A landscape with many valleys, sampled at points; each row gives a point and its height.
A ball rolls from a point to whichever of its 2 nearest points has the largest drop for the distance, and stops where none of them is lower. Distance is the straight distance between rows; heights are no part of it.
j437: [ 72  83 114 152 150 133 112  84 135 126 158 117 110  98 123  95 122 140
 150 109 175 158 163 109  94 162 104 136 153 156 118  91 112 134  88 142
  90 151 163  99 162  95 116  84 128 110 174 179 159  91 120 132 126  94
 138 126 146 108 156 147 129  90  41  67]  h=6.85
j800: [148 181 111 104 114  88 144 125 100 148 147 177 112 109  87 181 130 147
 154 157 106 108 140  82 140 164 173  82 162 145 116 103  67 181 208 129
 149 116 114 153  99 131 101 156 118 133  84 153  97 125 129 141 147  90
 138 127 172 163 136 167 138 120 130 189]  h=2.86
j933: [158 151 127  86 137 102 145 134 161 169  43 129 120 140 126 143 155 123
 107 145 103 151 119 131 130 120 128 120 131 133 105 156 172 144 151 117
 148 158  57 122 106 156  58 182 169  88 127 141  95 126 145 177 145 162
  83 161 116 171 151 148 106  83 162 159]  h=0.56
j255: [ 94 119 127 134 170  87 128  70 151 137 171 115 108 100 110 122 143 113
 131 131 167 151 183 119  98 148 152 127 173 163 132  88 145 157 116 121
  86 133 125  87 160  99 101 129 135 113 120 181 190  54  98 131 131 111
 122 138 140 106 157 152 128  76  68  93]  h=7.25
j951: [152 137 130 150 144 155 164 105 125  89 171 118 121 144 117 141 144 136
  75 125 134  84  76 107 165 153 136 136 132 130 145 139 165 124 151  92
 144 103 135  94 115 139 124  85  99 168 132  83 130 110 111 133 106 130
 118 126 150 115 113 119 165 154 164 149]  h=2.36
j811: [138 184 146  77 103  87 149 144 104 179  77 142 125 122 152 115 125 146
 150 162 170 169 151 147  97  99 137 124  91 109 122 163  99 122 154 130
 136 138 100 182 113 130  95 166 121 123 124 156  96 166 130 120 103 127
 128 131 113 113 147 126 130  95 123 183]  h=2.66
j781: [139 172 125 202 162 178 181  98 117 127 166  95 148 130 140 136 193  77
  77 145  71 112 117 160 108  84 158 126 131 119 166 104 150 129 141  89
 109 100 119  81 152  98 213 124  87 147 109  59 144 110 117 147  98 119
 111 116 106  94 115 150 122 152 129 122]  h=1.90
j290: [ 73  89 139 119  99  85 128 125  57 149 131 128 164  84 147  81 116 139
 167 176 144 184 182 109  81 129 139  92  88  83  79 121 102 176 116 166
 131 120  99 175 154 147  82 140 174 127  81 181 153 136 121 119 116 118
 158 138 146 146 152 113 140 164  83 118]  h=4.54
j102: [ 19  75 137 112 147 112 141 108 123 111 170 116 138  98 121  72 127 133
 117 161 143 179 208 119  87 136 140 141 102 133 105  86 111 143 110 168
 110 122 116 127 131 102 105 108 156 110  88 195 160 110 102  94  93  87
 136 160 105 111 124 123 125 111  68  75]  h=3.37
j191: [160 122 155 136 121 194 144 180 144 112 118 104  98 123 159 152 139 102
  61 124  92 132  47 151 160 147  83 201 113 148 132 153 145 102  94  79
 168 130 171 110 146 132 130 100  79 125 163  48  78 100 147 206 143 116
 103 116 107  88 112 149 142 137 215 145]  h=6.38
j719: [148 132 121 122 114 133 168 107 128 173 112 164 138 137 120 136 178 136
  85 158 169 119  65  84 166 132 128  86 173 129 165 105 152 125 193  84
 133 118  89  93  72 168 121 142 139 127 161  88 110 135 179 127  80 174
 138 139 132 120 151 132 177 149 204 184]  h=4.34
j881: [121 177 134  75 138  89 144  98  87 161 147 145 131 126 142 111 144 138
 139 170 198 167 133 173  93  93 144 131 106  91 127 148 110 120 134 121
 115 132 124 179 126 108 127 155 100 152 102 159 154 134  88 108  67 122
 115 157 118 108 134 124 158 107  81 164]  h=1.50
j137: [102 108 133 143 109 127 157 112 141 175  94 112 126 112 129 116 180  59
  96 150  46 176 116 147  75  42 173  80 161  92 104  74 151 169 136 115
 112 112  79 122 168 108 159 148 160 105 158 110 168 158 185 146 127 145
 126 145 145 125 119 152  86 124 148 135]  h=8.02
j185: [136 156 150 131 140  97 161 171 129 153 112 137 120 143 114 155 115 148
  94 161 158  85 154  92 153 135 139 126 143 124 146 142 113 123 145  99
 140 136  76 147  77 135 104 151 134 115 105 129  89 132 118  95 138 125
  91 120 134 141 125 102 126 131 147 189]  h=3.35
j66: [147  91 129 118 155 103 149 155 166 121 127 122  93 156 110 196 132 131
 100 130 154  91 101  86 196 154 125 151 161 122 138 140 195 153 126  78
 185 152  64 101  88 202  74 144 153 127 113 109  88  79 148 142 165 194
  80 147 144 126 142 117 151  99 200 191]  h=3.66
j472: [102 119 126 170 115 160 132  89 112 128 182 135 170 120 121  86 138 134
 101 109 139 101 132 121 113 118 132  88 153 124 181  63  77  90 146 154
  81 110 146 128 126  96 195 109 107 153 122 126 146 128 116  62  54 124
 191  94 135  84 117 120 134 173 155 126]  h=3.38
j30: [104 134 148 150 165  72 105 150 126 168 156 147 100  98 118 132 114 153
 115 143 198 113 179  99 102 146 133 141 166 152 152 142  98 151  99 128
 135 149 141 161 112 111  91 141 136  77 104 179 125  89  88 102 141 131
 110 118 131 129 148 120 132  73  74 138]  h=8.01
j508: [140 101 135 178 109 184 161 140 117 166  95 136 152 126 152 129 151 104
 111 129  77 127  64 132 109  87 103 114 135  99 143 138 145 125 107  94
 134  98 139 134 150 112 170 110 110 129 177  51 129 162 163 175 144 171
 128 111 133 121 136 114 104 162 155 128]  h=7.17
j442: [154 116 118  99 116 137   4 147 132  97 148 118 114 120 157 130  91 146
 176  55 145 131 147 172 109 130  92 141 136 147 151 158  85 111 124 132
 127 182 187 159 129 148 150 112  81 138 160 114  99 152 131 120 182 141
 152  94 134 154 125 135 105 106 114 118]  h=4.55
j809: [152 156 123 160 147 185 176  96 151  94 150 100 108 156 130 131 170 114
  60 117 122 121  61 133 164 158 126 171 122 160 133 146 194 120 147 100
 159 110 160  76 159 150 120  90  93 143 126  67 123  89 111 173 107 124
 112 147 109  91 127 162 183 119 194 109]  h=3.21
j596: [ 97  92 121 106 118 115 102 151 136 116 105 143 122 120 100 124  88 143
 160 110 142 123 148  93 145 154 104 150 116 152  99 147 128 131 112 168
 129 144 151 145 121 142  83 106 156 106 149 173 128 147 130 116 161 118
 151 124 138 152 142 118 108 128 108  94]  h=6.26
j521: [139 121 124  91  66 144  95 126 112 109 125 127 106  51 121 146 133 118
 146  82 128 171 100 104 143 121 128 141 103 135 110 140 145 155 140 113
 136 123 152 120 120 131 116  81 105 143 208 125 142 171 161 154 122 154
 168 126 179 101 132 134 122 145 136 135]  h=4.78
j791: [144 155 133  67  92 127  83 149 148  93 118 127  85  75 121 152 118 127
 135  78 134 163 126 141 155 145 121 165 102 154 117 160 118 129 150 116
 158 147 161 129 109 134 109  89  99 133 191 132  95 161 143 149 163 118
 139 123 151 123 112 142 112 100 136 134]  h=4.20
j467: [146  67 131 188 104 176 118 195 164 163  91 164 130 142 157 139 127  98
 134 120  59 108 116 109 118 111  60 122 186 146 161 131 145 153 122 107
 125 142 125  92 153 157 184 135 119  72 157  90 135 133 158 159 194 190
 139  93 155 147 173 142  79 150 194 110]  h=5.84
j737: [ 99 158 120 146 199 126 129 119 139  86 198 106 112 165 114 114 108 170
 125 155 191  88 171 147 123 144 128 167 133 152 167 121 125 105 128 163
 102 128 134 142 133 115 140 136 133 109  99 146 118 109  88  82  94 105
  96 156 103 102 121 118 136  89  92  88]  h=1.87
j992: [110 135 138 157 160 133 166 148 141 129 120 122 136 177 128 119  87 169
  90 158 186  60 146  77 153 161 115 170 106 155 149 137 143  55 101 149
 119 118 115 135  87 144 149 131 147 115 125 118 103 130 128  67 100 112
  86 123  83 107 122  71 117 143 146 112]  h=5.45
j41: [131 165 145  88  94 121 122 162 111 183  54 128 136 104 165 111  84 150
 168 124 163 175 132 128 101 115  96 152  65 131 112 170  79  82 113 164
 142 128 153 172 118 132 113 121 115 126 178 149  80 180 166 126 117 115
 139 121  97 100 131 112 104 113 117 136]  h=3.60
j460: [126 123  87 115  96 155 131 118 152 123  57 179 140 157 103  90 100 145
 173 100 129  92  88 129 141 162 103 119 113 157 118 145 126  79 141 189
 121 127 172 129 128 139 147 121 167 134 160 131 113 165 164 119 116 104
 187 123  92 140 156 122 134 133 162  90]  h=7.03
j76: [121 103 147 156 141  92 117 125  66 155 163 121 163 116 137 136 119 127
 170 160 102 121 148  97 106 124 160  59 154  76  89 116 114 168  81 128
 120  90 117 162 178 121  84 170 161 130  62 137 167 122  86 149 156 123
 108 122 178 182 119 102 146 184  55 122]  h=5.44
j435: [ 42  95 135 102  88 117 130 137 122 135 110 152 113  75 113 106  86 146
 144 118 159 137 165  66 132 171 108 144 101 165  89  98  85 146 118 176
 116 144 136 132 119 131  92  89 159  85 145 192 124 153 147  90 107 103
 160 128 132 106 153 110 109 134  91  92]  h=5.85
j120: [160 153 100 113 142 164 146 109 154 133  53 134 137 163 152 108 120 127
 169 127  79 129 107 152 116 139 105 125 119 152 100 170 124  94 125 149
 132 123 170 116 137 100 104 128 123 123 141 117 106 121 119 185 154  78
 128 119  95 176 150 159 112  88  95  94]  h=5.58
j576: [136 164 124 123 125 175 148 129 128 150  77 130 126 125 168 112 129 116
 140 120  88 170 116 157 101 110 115 131 104 132 110 152  96  88 121 128
 140 133 172 126 133  78 129 107  92 129 181 118 103 153 140 175 138  94
 127 108 106 124 129 157  92 100  78 121]  h=5.05
j989: [147  83 153 108 108 170 109 174 150  73 138 102  85 107 133 163 136  98
  84 103  88 165  39 163 180 113 114 199 105 120 107 136 200 146  98  76
 171 119 149 122 133 147 125 105  96 151 170  74 121 118 152 187 145 151
 117 152 134 103  98 136 157 154 229 136]  h=5.91
j822: [138 194 154  71 124 139 128 149 177 108 123 123  72 117 114 128 114 142
  85 100 167 147 124 153 155 155 112 183 101 166 148 147 108  92 153 134
 159 150 142 111  96 120 113  99 110 119 185 136  74 145 116 120 123  76
 102 149 119 113  91 131 135  73 143 130]  h=3.45
j247: [128  80 125 122 121 113 130  73 159 160 103 135 123  96 128 123 142 136
 134  98 196 160  94  82 123 155 105 117 163 144 133 130 186 134 102 117
 118 136 126  85 142 158  91 102 150 122 194 157 176  92 148 150 112 187
 137 140 160 107 206 132 147 102 114 110]  h=6.00
j825: [121 133 113 177 156 124 159 119 134 116 165  96 156 160 138 140 141  92
 134 164  48  90 197 141 111 113 164 112 151 123 122  98  97 128 123 146
  87 110  95 105 175  96 154 166 146 114  61 130 145  81 120 109 161 103
 111  98 137 144  98 147 103 136 126 128]  h=3.56
j531: [ 91 123 130 116  93 131 108 115 164 111 133 139 116 118 108 102 140 127
 119 100 144 145 149 143 117 118 124 131 123 153 150  92  97 111 157 157
  99 141 130 112 119 110 152 105 142 107 164 156 129 148 147  79  95 140
 182 118 123  90 127 138 120 108 145 116]  h=5.07
j638: [194 137  99 125 148 153 142  88 148 130  73 119 165 185 140 131 117 125
 183 119  80 103  77 157 128 134 121  85 133 119 103 177 156  96 137 138
 139  85 153 131 148 142 123 147 145 164 102  99 120 106 129 183 144 114
 127 130 107 195 151 150 152 122 125 105]  h=6.09
j675: [162 138 131  78 126 129 132 181 158  83  78 105 103 137 106 145 107 126
 125 113  79 117 111 144 170 124 121 175  88 133 119 155 161 130 136 120
 172 133  86 130  91 141 104 127 123 151 126 122  66 137 131 141 157 107
 108 134 115 149  80 119 100 136 163 165]  h=4.79
j95: [106  95 117 120 163 127  80 119 125  68 176 101 143 137 104 104 102 155
 188 108 121 130 139 135 151 150 121 150 109 119  90 136 127 135  85 153
 133 109 180 137 147 116 102 106 142 146 121 145 144 124  82 141 155  78
 121 146 123 155  87 120 156 133  47  57]  h=6.33
j561: [149 165  99  66  87  94 128 103  76 160 174 157 118  91 121 135 138 122
 153 155 136 135 169 113 117 135 176  81 175 132 140  94  30 168 207 140
 111 110 122 143 127 136 126 168 102 159  86 160 131 107 149 103 121 101
 168 116 166 114 134 163 142 114 187 200]  h=3.77
j311: [ 92 139 168 120 140 120 155 180 124 171  86 137 116 137 134 112  72 154
  71 155 169 114 164  73 139 152 114 158  68 162 105 146 104  76  86 161
 140 130 134 169  74 136  97 130 167 103 138 143  80 136 107  86 125  97
  87 142  65 134 116  81  93 137 133  96]  h=4.83
j342: [154  79 132 133 115 106  86 197 116 112 125 110 127 133 140 161 103 104
 156 103  61 112 154 137 122  99 123 111 147  87  98 141 170 179 117 120
 129 157  84 152 146 161 131 156 125 112 111 126 149 159 134 130 203 178
 119 121 188 179 104 101  77 180 149 127]  h=6.72
j869: [ 98 122  83  99  76 128 136 103 126 140  42 178 159 130 121  73 100 147
 197 113 153 124 107 129 120 146 110 121  69 136  93 124 103 111 147 212
 126 138 146 159 143 150 133 126 170 117 139 164 129 182 188 111  84 113
 193 137  85 108 174 109 149 143 142 101]  h=7.13
j514: [176 143 127 122 162 114 148 124 122  86 126  92 142 181 129 141 139 125
 135 147 105 104 123 154 150 105 154 131  99  85 126 139 162 128 135 121
 128 115  86 138 121 131 139 158 134 171  82 114 121 135 109 117 116 137
  98 131 111 154  87 104 147 155 125 159]  h=5.74
j187: [148  91 144 153 127 191 148 188 128 132 106 109 140 116 165 145 116 117
  91 130  74 113  64 137 139 119  78 182 118 119 132 150 146  96  65  90
 153 102 151 142 132 120 162  98  89 127 175  52 106 135 171 182 162 138
  99 109 116 115 105 111 102 170 187 128]  h=6.77
j11: [143 156 132 112 124  75 152 153 109 190  77 156 129 139 107 146 125 147
 104 174 154 125 143  74 144 142 156  91 137 124 102 144 132 156 169 128
 157 151  65 169  76 172  46 184 182  94 109 156  92 143 143 135 146 133
  94 150 139 176 159 125 131 111 151 175]  h=2.19
j693: [ 66  96 152  96 121  99 103 123  89 126 149 108 141  78 136  93 114 149
 166 138 168 196 179 138 102 122 123 146  70 108  93 134 102 150 105 147
 124 126 133 166 128 124  96 110 137 126 117 180 148 154 111 117 112 116
 141 149 127 126 115 107 137 125  60 112]  h=4.02
j568: [ 91  74 117 131 124 137 125  84 149 132 112 115 117 102 131 100 129 131
 125  90 190 180 120  97 114 146 100 144 126 148 119 106 164 117  88 151
 106 151 142  95 141 117 125  82 139 114 206 174 175 122 157 126 104 142
 148 140 142  82 166 131 127 106  76  69]  h=6.47
j138: [ 60 121 136 120 135 107 181 135 100 159 169 152 145 106 121 122 119 112
  97 202  73 121 175  69 126 119 186  98 161 135 102  76  79 155 142 142
 104  97  90 136 138  91  98 143 137 115  78 163 149 102 109 102 106  71
 123 132 158 139 109 138 121 157 101 133]  h=2.91
j556: [146  68 121 192  79 173 115 174 153 127  68 167 151 158 110 121 124 105
 120 123  91  76  85 106 165 118  62 127 147 143 179 108 142 122 133 120
 139 129 122  96 117 170 214 131 157 111 148  80 131 150 159 105 143 170
 147  99 118 129 175 120 114 192 213 126]  h=5.31
j173: [139 213 120 152 166 184 194  99 137 115 152 109 125 141 147 123 167 112
  79 147 103 137 104 171 120 122 141 153 112 132 139 145 133  97 145 105
 127 131 151  98 135  85 178 111  71 141 126  92 133 118  85 149  89  79
  91 134 107  89 106 158 115 122  98 113]  h=0.68
j130: [103 144 127 121 127  80 141 158  93 152 150 162 133 108  87 146 121 141
 138 185 102 102 162  63 138 157 181  89 157 138 101  90  64 191 169 160
 156 106  96 167 117 126  83 159 149 102  56 180 114 112 108 115 144  88
 147 135 164 175 122 153 142 135 109 148]  h=2.05
j976: [125 122 135 132 161  95  92 132  91 104 190 139 163 145 136 113 112 156
 213 143 111 113 141 134 119 140 141  95 134 100 110 148  92 158  95 150
 148 101 164 158 163 111 115 153 141 141  45 137 134 120  55 140 159  87
 132 125 123 177 101 124 166 141  35 108]  h=5.92
j772: [ 77 108 135 159 111 171 172 123 154 135  77 163 140 158 128 103  97 137
  88 122 139  68  99  87 157 175 117 149 106 176 135 109 125  45  95 155
 120 119 150 104  98 124 183 109 151 117 168 101 131 149 164  74  85 121
 127 114  79  95 116  85 112 175 152  79]  h=6.05
j387: [ 71 160 144 117 142 131 171 138  99 144 183 150 143  98 123 120 130 123
 135 177  63 148 161 120 119 114 169 114 134 118  96 118  66 149 117 122
 126 100 140 141 147  56 122 132 104 123  88 148 142 118  79 137 121  52
 108 130 147 122  95 158 121 137  51 125]  h=2.58
j500: [150 178 139 140  99 156 140 123 119 171 104 144 132 120 160 120 142 129
 133 118 126 140 114 154  88 101 119 100 120 123 157 163  90  90 147 106
 125 133 158 138 129  99 157 125  86 145 158 109 103 154 135 147 118 125
 149  87 121 114 138 147 114 107 123 158]  h=4.45
j164: [169 169 136 123  92 125 108  96  74 164 131 146 135 101 156 137 158 119
 133 106 161 162  84 157 101  85 153  92 106  81 140 152 139 133 139  90
 121 122 141 141 135 106 146 123  92 175 154 106 157 156 131 153  83 172
 147 115 138 118 132 113 156 128 124 171]  h=3.55
j615: [100 158 129 120 124 146 125  97  88 114 223 135 158 124 127 108 133 157
 141 128 135 119 141 160 112 115 132 100 126 109 148 119  58  95 143 139
  99 105 163 142 139  87 177 120  75 167  95 126 140 132  67 102  81  85
 153 128 148 106  86 133 145 147 113 130]  h=2.57
j511: [154  75 122 149  90 126  70 202 142 122 129 150 110 113 130 162 118  96
 154  86  53 120 153 128 123 107 105 105 186 130 140 125 145 190 154 111
 121 155 113 108 141 158 167 141 111  95 141 114 152 148 155 138 212 182
 165  97 199 163 137 142  80 164 182 131]  h=6.30
j954: [131 191 135 103 169 128 116 152 159 101 167 125  73 136 114 116 103 166
 108 128 170 117 147 176 132 157 115 182 127 161 159 143  79 117 143 148
 136 155 161 139 117 104 122 125 109 113 122 149  81 119  71 110 117  69
  79 158 110 122 101 134 136  67  91 111]  h=2.68
j513: [135  80 134 126 172 121  43 134 132  60 177  72 123 124 134 163  74 144
 124 103 160 144 139 131 161 135 118 187 115 118 116 156 177 109  45 122
 143 145 167 158 114 165 109 107 119 145 144 144 172 131 132 119 155 148
  91 147 131 136  80  87 112 148 106  86]  h=7.04
j767: [212 155 124 126 143 126  90 106 129  66 152  85 111 155 138 151 160 109
 131  94 109 132  97 198 140 109 150 138 106  95 141 130 182 146 129  90
 135 146 121  99 136 125 170 135 110 181  82  85 133 114 103 137 129 168
 102 129  94 136  93 110 137 121 136 145]  h=5.00
j758: [163 134 126 142 125 116 159 168 133 146 113 122 128 156 124 158 160 124
  97 153 156  70 126 113 157 134 123 102 163 111 175 124 130 131 162  81
 137 130  55 105  79 163 139 153 130 122 116  90 102 126 160 111 135 150
 102 114 129 133 128 122 146 139 181 216]  h=4.21
j293: [140 144 139 150 154  63  75 153 106 158 158 153 108  99 128 150 105 141
 159 129 150 107 158 129 111 150 151 114 181 132 136 155  84 178 105 111
 144 154 158 167 134 107 101 152 126 103  66 150 126  84  76 130 176 134
 122  93 138 167 140 125 141  84  59 155]  h=8.32
j570: [147 162 119  56 116 133  81 173 141 136  53 122 117 107 147 118  75 139
 129 103 142 164 103 152 133 139  71 188  81 136 108 163 128  56  80 160
 161 125 179 153 106 131 123 113 110 135 202 129  76 153 180 147 132  91
 150 141  93 134 103 126 106 123 158 109]  h=4.30
j650: [150 103 133  80 134 139 133 164 168  60 116 102  88 129 114 161 121 104
 122 105  67 139  72 158 181 122 135 185  99 119  92 154 216 150 114 102
 176 123 113 117 110 155  98 110 124 167 140 112 109 122 142 163 158 136
 109 162 135 143  91 135 130 140 184 139]  h=5.41
j371: [138 161 106 192 174 143 193  88 124 118 194  77 155 147 142 154 169  90
 110 159  69  79 160 134 133 100 167 119 151 124 146  89 152 133 126 123
  84  82  86  78 166 116 199 147 121 139  73  87 158  88 131 124 121 123
 103 107 136 124 110 143 134 166 118 121]  h=2.80
j135: [110 115 115 143 124 111 125 108 153 158  78 140 143 160 150  92 131 130
 158 130 169 146 158 139  68 125 104 111 140 141 136 133 120  96 112 165
 103 159 132 134 155 125 121 143 156  96 143 170 136 123 144 121 128 147
 150 114 102 123 186 144 114  72 106 108]  h=6.35
j613: [177 121 127  97 143 116 143 144 172 150  79 122  99 151 121 181 168 116
 109 135 102 128  89 140 162 133 111 131 162 122 138 139 177 166 161  82
 164 159  49  95 107 193  89 180 150  93 110  96  77  88 155 186 159 198
  74 148 116 150 139 155 138  81 204 192]  h=2.28
j864: [111  84 134 143 106  95 145 116  62 184 102 125 168 102 135 113 111 137
 168 165 124 139 143  73 103 137 138  63 130  85  79 121 125 171 102 152
 115 108 103 179 168 147  71 152 179 125 106 160 164 142 132 153 134 127
 132 125 176 166 165 111 137 187  74 110]  h=4.99
j45: [138  90 126 180  91 149 108 161 150 102  73 124 164 170 112 107 127 113
 122 127 109  94 113 132 157  99  92 133 108 113 166 100 133 104 133 148
 125 125  90 134 112 144 204 143 161 118 129 107 128 161 154  58 114 152
 150 109  90 118 127 102 114 193 180 118]  h=4.77
j193: [ 85 115 130 135 111 150 178 117 134 154  82 129 146 135 130 107 154 101
 119 146  83 164 122 118 105  89 157  97 108 109  98 104 138 118 129 143
 109 119 104 124 143  85 125 120 142 119 160 142 155 162 164 134  98 131
 140 137 121 113 135 138 107 141  97 107]  h=8.46
j271: [153 139 111 136 140 156 193 103 136 120 162 142 125 167 107 133 185 138
  69 143 137  65  75  79 178 161 127 113 166 161 153 108 152 127 200  87
 138 117 114  60  83 171 128  95 103 147 116  89 100 107 129 124  88 114
 121 146 138 124 131 152 184 151 194 157]  h=3.25
j684: [131 149 156  97 144 110 143 179 138 120  91 118 113 129 111 140  97 146
  88 146 129 119 142 103 166 130 140 168  85 130 109 165 147 117 118 122
 158 129 100 165  79 137  77 134 149 129 122 139  77 144 111 115 141 107
  85 139 115 148  99  94 115 137 141 152]  h=4.13
j434: [142 111 118 201  97 149 116 111 129 111 114 134 180 163 112 107 158 109
  99 132 132  98 115 134 141  95 127  94 143  97 188  64 108 121 161 139
 103 102 103 125 114 120 211 137 149 144 113  93 140 147 147  65  86 142
 174  99 115 113 135 117 151 197 176 141]  h=4.14
j315: [118 137 125 164 185  81 109  98 146 134 168 129 101 118 113 155 122 139
 117 126 198 100 170 103 116 161 132 131 198 162 161 120 148 144 113 118
 108 137 130 102 135 129  97 138 142  88 113 153 153  59  97 113 154 148
 112 123 143 117 175 130 124  69  90 122]  h=7.65
j602: [137 112 110 146 164 147  63  85 125  60 198  80 138 130 128 123 118 140
 155  89 157 151 131 162 138 145 132 150 111 118 113 127 153 112  76 123
 120 130 176 122 158 115 127  99 106 152 140 117 188 122  95 146 134 126
 107 144 129 124  86 111 148 119  57  58]  h=6.66
j383: [ 78 128 127  91 181  95 132 112 157  72 189 107 110 151  98  99 139 152
 118 157 159 124 187 152 122 135 154 164 106 144 122 100 131 143 146 168
 103 127 112 121 124 109 108 126 151 116  80 173 136 110  78  85  98  90
 110 188 106 116 110 136 149  89  89  87]  h=2.62
j549: [121 151 114  96  82 107 119 103 114 137 155 156 121 101 117 112 131 136
 162 122 142 133 170 133  95 134 148  96 149 148 141 110  57 142 182 146
  98 128 139 126 135 119 128 128 121 131 122 160 122 125 139 112 112 107
 193 108 151 108 151 162 133  91 151 162]  h=4.41
j659: [137 146 140 127 136 111 107  85  94 148 151 124 138 110 148 131 151 119
 126 116 192 187 120 171  98  86 157 116  92  81 134 131 160 118 105 103
 105 130 123 149 142  97 141 128  94 161 145 132 194 130 119 128  73 170
 122 138 123  94 109  96 143 118  77 145]  h=2.65
j250: [144 125 135 179 112 158 145 129 142 155  82 121 141 134 142 125 179  74
 110 146  47 145  99 163  86  60 121 102 149 103 151  99 139 149 137  98
 120 109  94 116 161 107 182 149 140 110 147  72 133 145 160 157 143 155
 127 124 121 143 134 152  89 137 159 141]  h=7.60
j216: [183 158 125 157 146 148 127  93 150  60 146  75 108 147 132 139 175 104
  85 112 129 141  77 178 170 100 141 187  94 118 159 119 218 148 134  91
 158 113 108  86 140 154 172 126 100 159 116  66 124 100 116 147 100 165
 100 147  77  98 114 135 159 121 173 126]  h=4.16
j39: [104 175 135 140 166 153 162 113 122 106 195 117 154 143 136 124 140 126
 127 162  85 129 156 167 117 110 149 133 114 114 124 122  89 102 121 120
 104 110 144 128 143  69 168 134  88 140  88 123 141 118  72 120 104  72
 101 127 121 104  77 142 113 140  71 119]  h=1.78
j176: [171 116 116 114  99 131  14 110 113  89 175 112 131 119 146 138 136 111
 184  62  95 148 137 189 104 108 139 101 127 116 117 133 122 133 123  99
 107 168 174 119 158 111 165 121  89 166 106  94 150 139 108 136 178 154
 164 106 135 160 108 139 121 124 103 113]  h=3.89
j550: [210 146 104 128 146 149 147  96 120 110 108 118 154 199 125 131 143 129
 152 124 106  86  71 162 147 120 138  91 114  91 139 152 152 114 167 129
 145  97 128 129 115 146 159 151 127 199  98  88 114 130 122 148 116 117
 138 126 104 171 116 135 173 146 157 149]  h=6.34
j875: [154 119 131 125 147  97 135 115 130 132 149 147  94 124 101 200 141 130
 107 110 135  98 104 100 161 164 135 104 198 137 140 128 149 180 152  73
 143 138 101  88 106 172  72 128 138 122 109 119 119  75 127 151 173 187
 106 138 176 158 159 135 143  98 152 186]  h=4.69
j742: [134 109 102 104 101 126 118 139 140 108  98 167 119 136  86 135  88 150
 169  99 137  91 104  85 167 173 110 121 139 155 122 145 143 114 149 156
 146 132 149 137 108 160 111 103 156 144 154 139 106 152 154 113 156 124
 175 119 149 137 148 110 119 143 162 126]  h=6.64
j242: [127  57 140 131 146 120  81 174 129  92 156  82 133 115 135 163  94 118
 119  98 107 150 175 114 134  95 121 146 119  97  91 143 204 160  72 118
 111 156 113 145 118 160 103 139 133 111 122 144 183 145 119 119 178 193
  86 146 161 145  99  86  86 182 121  86]  h=7.14
j502: [136 134 115 160 142 118 120  73 145 130 142 123 144 146 129 119 169 104
 127 115 155 138 145 154  86 107 140  96 161 128 167  97 141 113 137 138
  90 123 125 103 148 111 157 144 140 127 133 137 170  99 130 106 112 163
 166 116 116 102 158 150 129  99 136 116]  h=5.75
j491: [ 34 111 163 120 100 134 160 157 108 178  94 151 111 114 135 107  79 142
 102 132 159 142 167  71 128 158 113 148  85 160  89 117  64  94  97 177
 131 141 158 141 100 125 112  99 154  94 153 168 104 160 147  87 107  97
 113 132  88 104 136 102  88 132  88  77]  h=5.40
j715: [142 145 125 132 117 129  60  87  88 103 216 117 149 124 137 118 147 131
 154  89 122 132 149 186  95 113 146  92 127 108 141 117  90 117 131 115
  92 135 178 117 159  91 172 126  90 174  86 112 155 125  86 128 126 124
 166 109 137 126  84 129 140 123 116 129]  h=3.24
j389: [144 106 132 117 111  97 108 122 135 143 118 158 102  98 121 165 123 136
 132 104 164 131 109  95 144 152 116 120 168 142 137 159 158 148 123  89
 142 146 126 110 119 157  71 119 136 113 164 134 135 112 135 156 167 190
 131 122 180 140 174 132 128  99 138 165]  h=5.38
j923: [ 85 106 107 146  85 132 131 108 128 167  72 170 159 142 154  64 100 145
 170 117 175 136 130 146  71 121 103 109 110 130 137 112  77  95 121 196
 112 156 143 143 154 128 154 123 163 101 142 176 128 159 179  88  86 152
 182 115  92  86 187 119 133 111 123 109]  h=6.76

For each start below, name the point where the ball stops.
j513 => j737
j250 => j185
j242 => j39
j315 => j933
j869 => j130
j550 => j951
